Points on a hilly landscape, in no order, each with its height.
From any point a ball takes the steepest step (drop divided by distance) to one of its 2 nearest points. It stops when none of these is lower. Distance is the straight distance between rows; heights are no part of it.
K_537: [112 176 169 158  89 105 148 140 167 181 100 146 160 158  88 132 145  75
 172 101 159 157]  h=2.25
K_799: [ 98 114 131 165 148 118 119 152 100 126 136 148  78 103 162 150 154 117
 107 158 155 111]  h=2.45
K_387: [109  37 134  66 144 171  91 190 133 149 139 103  83  88 123 113 154 164
  76  95  97 135]  h=2.33
K_181: [153  91 153 121 147 124 115 166 125 158  91 161 146  81 156 120 116 145
 127 116 152 102]  h=2.57
K_48: [137 177 150 203 133 102 168  96 137 114 175 127  74 128 105 118 118 135
 158 159 138 101]  h=3.49
K_566: [112 122 114 167  84 111 130 111 127 123 141 156 159 179 118 128 184 112
 175 122 150 134]  h=2.42
K_283: [168 101 107  36 113 158 153 106 160  97  64 118 131  88 135 149 135 153
 109 114 124  55]  h=0.91
K_419: [110 133 161 137 122 113 102 144 151  88 115 132 142 170 118 127  79  80
 116 120 159 134]  h=0.82
K_351: [110 135 127 159 121 135 144 109 158 124 133 179 168 130 121 120 132  82
 128 166 151 187]  h=1.52
K_951: [163 111 123 161 150 123  93  93 141 165 146 107 150 115 127 140 121 149
  81 139 168 161]  h=0.11
K_891: [106  94 157 161 138 147 118 142 105 176 185 107  16 114 106 147 133 159
  86  85  92 168]  h=2.89
K_560: [123  93 141 104 127 117 120 173 129  88 138 134 134 118 151 149 129 127
  93 131 126  56]  h=1.86
K_868: [ 93 156 137 162 140 144  91 101 126 117 153 155  94 100 134 159 102 122
 164 147 106 110]  h=5.92
K_757: [119 121 129 127 116 125  87 156 145  87  89 133 122 162 158 138 135 104
  92 106 148 103]  h=1.46
K_941: [116 165 112 176 102  76 179 112 155 140 131 134 164 140 139 165 136 123
 132 122 133 158]  h=0.97
K_84: [ 87 151 129 110  99  98 102  91 172 169 102 160 169 178  97 139 164  94
 145 115 150 176]  h=2.71
K_43: [143 135 130  78 139 124 136 139 111  90 122 131 172 150 162 132 146  95
 133 133 144  61]  h=2.34
K_669: [134 140 137  45 144 125 105 107 159  95 109 120 148 107 118  96  93 148
 107 103 144  86]  h=1.60
K_433: [128 140 116 109 110 158  91  96 120 134 106 134 163 153 149 115 173 140
 113 186 169 142]  h=1.26
K_602: [120 161  85 131 164 148 113 123 163 125 142  79 150 138 144 141 107 122
  91 127 131 102]  h=1.66
K_204: [135 143 139 169 106  59 165 139 103 141 140 120  92 103 169 151 125 106
 150 153 163 175]  h=1.63
K_764: [178 153 124 136 113 123 141 109 109 136 123 148 149 165 122 118 108 163
 176 128 127 112]  h=2.07
K_54: [143 140 115 170 104 152  85 101 139 127 152 112 144 125 165 129 162 127
 102 143 143 170]  h=0.61
K_172: [117 131 155 129 125 113 140 153 145 138  63 164 177 164 113 119 139  59
 177  89 158 154]  h=1.84
K_330: [128 100 143 222 137 126 176 138 107 145 185 107  35  84 115 147 154 187
 119 141 118  95]  h=3.01
K_674: [144 174 166 179 110 121 174  68 131 165 147  87  74 122 137 145  97 147
 196 134  88 161]  h=2.61
K_8: [119 123 146 154 164 114 146 139  42 121 141  83 113 129 125 116 106 147
 101 136  83 152]  h=0.99
K_482: [114  77 144 184 155 105 120 129 102 117 146 106  66 133 149 120 113 124
 149  97 112 141]  h=2.08
K_781: [147 130 100  73 129 159 132 176 131  85 101 126 143 118 112 140  59 107
 104 141 108 120]  h=1.93
K_60: [107 102  67  92 154 151 107 132 141 115 141  74 120 149 160  97 126 131
 105 108 114  88]  h=2.04
K_580: [153 126 127 179 137 112 141 131 130 142 135  96  44 123 155 124 103 135
 193 133  94 157]  h=2.35
K_284: [138 175 133 175 118  82 180 143 144 114 139 126 129 125 147 115 107  90
 133 118 137 188]  h=1.29
K_578: [111 151 168  70  98 128 165 149 178 165 125 191 189 163 117 141 147  58
 128 123 138 120]  h=1.22
K_46: [130 184 113 119 103 131 105 132 106 124 113 136 150 197  87 102 121 102
 162 153 138 171]  h=4.37
K_214: [158 147 154 171 139 125 148  66 132 162 142 146 113 153 126 141 125 163
 159 137  89 149]  h=2.38
K_316: [119  35 122  67 168 186 112 130 142 131 157  77 124 129 163 121 122 155
  93 112 116  70]  h=1.92
K_306: [107 135 130 137 154 113 153 150 114 106  76 132 157 153 115 137  91  92
 142 125 150 146]  h=1.39
K_453: [112 145  81  96  82 104 104 155 116 150 114 132 132 183 114 110 112 153
 148 160 135 118]  h=3.97
K_107: [127  95 159  83 179 134  78 148 109  94 124 126 146 104 119  70  99 141
  86 102 150  72]  h=0.77
K_630: [135 174  82  21  73 159 112  89 160 115 107 121 157 160 142 124 169 117
 142 136 119  66]  h=3.34
K_91: [165 117  90  56 115 177 145 156 142 113  78  96 130 132 138 132 103 126
 103 123 107  75]  h=1.50
K_889: [122 137  99  80 138 124 129 133  88  99 111  95 186 126 139 101 127 157
 106 137 127 138]  h=1.74
K_955: [ 92  80  98  82 119 125 111 200 123 122 138 130  96  74 146 114 137 169
  59 109  77 150]  h=2.06
K_394: [ 97  66 147 116 146 177  93 188 101 166 185 130  57  78 100 110 146 165
  88  76 108 141]  h=2.60
K_601: [119  80 160 133 161 142 100 134 123 107 148 146 105 132 146 116 130 145
 104  83 139  65]  h=1.40
K_957: [121 138 151  92  73 129 159 136 190 210 165 172 191 177  77 138 174  68
 158 124 134 139]  h=1.67
K_432: [127 131 153 204 140 108 185 123 141 147 168 138  86  84 112 148  95 185
 151 137 118  89]  h=3.23
K_200: [157 151 121 127 148 143 100 112 139 130  75 141 182 119 117 118 154 163
 112 113 131 111]  h=2.20
K_274: [122 104 146 183 134 147 140 174 100 142 196 126  62  64 129 135 140 124
  92 134 123 120]  h=2.77
K_649: [153  32 106  53 129 168  62 154 125 139 116 105 100 103 118 130 138 202
  89 100  97  90]  h=2.64
K_142: [140 126 134  14 130 137 129  70 169  89  89 103 160 130 121  83 126  86
  97 123 170  83]  h=2.32
K_723: [128 164 139 140  83 124 138 107  94 146 156 133 118 141  83 118 110 116
 179 186 145 187]  h=4.71
K_524: [121 162 155 181 149  86 129 114 107 106 103 151  85  92 102 116 135 151
 135 121 116 178]  h=5.45
K_552: [103 154 137 134 140 162  83 121 112 165 127 144 152 132 125 132  89 103
 204 143 115 125]  h=6.11
K_111: [122 168 102 174 143 109 147 118 148 156 121  94 131 176 142 143 113 141
 128 130 143 139]  h=1.31
K_909: [154 118 140 173 157 126 174 166 101 121 137 108 130 114 123 123 105 163
  70 107  86 153]  h=0.75
K_807: [130  98  62  49  91 138 109 147 127 119 110 139 125 138 125 111 145 160
 146 158 138 105]  h=3.51
K_269: [147 101 120  94 148 153 103 167 159 130 118 154 145 111 132 129  68 126
 127 146 137 111]  h=2.28
K_675: [121 167 123  77 121 122  93 104 138 157  78 138 191 173 100 124 164 140
 140  97 148 130]  h=2.59
K_827: [112 173 175 177 147 100 123  90 112 159  80 148  92 117 125 128 136 101
 172 148 128 195]  h=5.29
K_138: [124 159 108 158 118 118 100 106 112  69 142 152 170 179 108 128 167 118
 154 105 108 121]  h=2.83
K_695: [121 189 100 155 131 145 127  89 142 148 143 168 167 152 126 129 161  58
 141 135 121 189]  h=1.87
K_919: [108 182 132 180  96 123 147  71 123 175 120 131 102 122  86 136 166  95
 205 157 154 194]  h=5.04
K_881: [132 148 112  81 127 152 140  97 146 137 109 134 160 180 146 105 147 107
 119 150 138  56]  h=2.74
K_641: [132  72 105  76 120 137  83 141 108  94 101 131 115 119 125 104 144 187
 113 139 108  89]  h=3.06
K_549: [120 151 166 172 154 101 173  79 104 104 146 133  80  73  93 142 100 139
 171 133 113 179]  h=5.60
K_597: [161 111 155 200  97 112 189 163 133  84 178  81  70  80 115 142 105 135
 143 150  98 170]  h=1.09
K_464: [139 143 149  15 113 154 141  92 139  99  74 139 189 140 104 126 131  50
 127 141 156  88]  h=1.47
K_916: [107 109 105 117 145 136 101 153  76 103 175 128 107  84 134 136 144 167
  85 124 109 144]  h=1.69
K_715: [113 154 149 179 157 117 119  90 105  98 186 102  63  75 112 154  99 129
 142 124  78 141]  h=5.74
K_47: [167 125  81 148 172 109 113 158 108 167 142 145  83  95 140 152 144 149
 123 102 122 101]  h=0.94
K_547: [113 132 117 169 121 138 125 114 135 114 128 153 134 157 135  87 127 137
 107 162 113 170]  h=1.10
K_261: [ 93 122  91 114 106 148  91 124  96 125  89 108 165 126 145 122 148 132
 142 159 130 159]  h=1.88
K_167: [137 137  93  40  40 146 141  98 170  97  59 107 139 140 146 123 159 103
 116 138 155  64]  h=3.95
K_841: [114 113 103 100 169  96 145 135  61 102 140 112 144 123 127 157 125 153
 103 127 101 166]  h=1.32
K_927: [173  99  96 114 155 130 108 191  99 173 122 139 112  76 135 145 141 147
  71  68  99  93]  h=1.25
K_884: [167 121 134 197 154 111  97 135 116 148 144 112 106  83 125 141 133 164
  98 107 146 131]  h=0.55
K_761: [103 140 153  54 102 149 139 115 161 137  95 130 194 147 144 130 141  48
 141 118 156 127]  h=0.60
K_864: [111 143 118 130 127  78 150 142  98 124 135 156 142 108 173 143 146  99
 144 159 169 132]  h=2.03
K_596: [106 115 129 145  96 126 168 132 178 170 150 161 193 187 127 100 180  96
 177 122 140 135]  h=2.05
K_62: [175 144 172 223 121 115 184 125 137 103 144 105 111 117 115 155  70 125
 123 164 110 187]  h=0.79
K_260: [134  55 103  44 162 158 131 115 177  96 111 116 139 106 153 154 121 152
  96  87 105  56]  h=1.51
K_699: [135 108 146 155 142 108 121 126  83 125 135 133 127 153 129 109 116 159
 163 125 152 127]  h=1.65
K_606: [132 120 144 158 121 113 173 140 135 116 148 113 150 132 134 153  71 170
 126 141 106 178]  h=0.45
K_717: [146 131 154 219 141 146 131 111 134 110 179 127 118 128 137 113 116 124
 121 135 131  91]  h=3.72

Call two points neighbours if one is among the 2 nearest of the other. Go from one point of each pair to the other, from neighbour to neighbour, staying as low as possible. Name the highest point that can't be avoided.
K_387 and K_283: K_181
K_419 and K_107: K_560
K_107 and K_761: K_142
K_606 and K_951: K_261
K_941 and K_283: K_60

Where does a ball stop that starts at each point below?
K_48: K_941
K_630: K_107
K_955: K_606
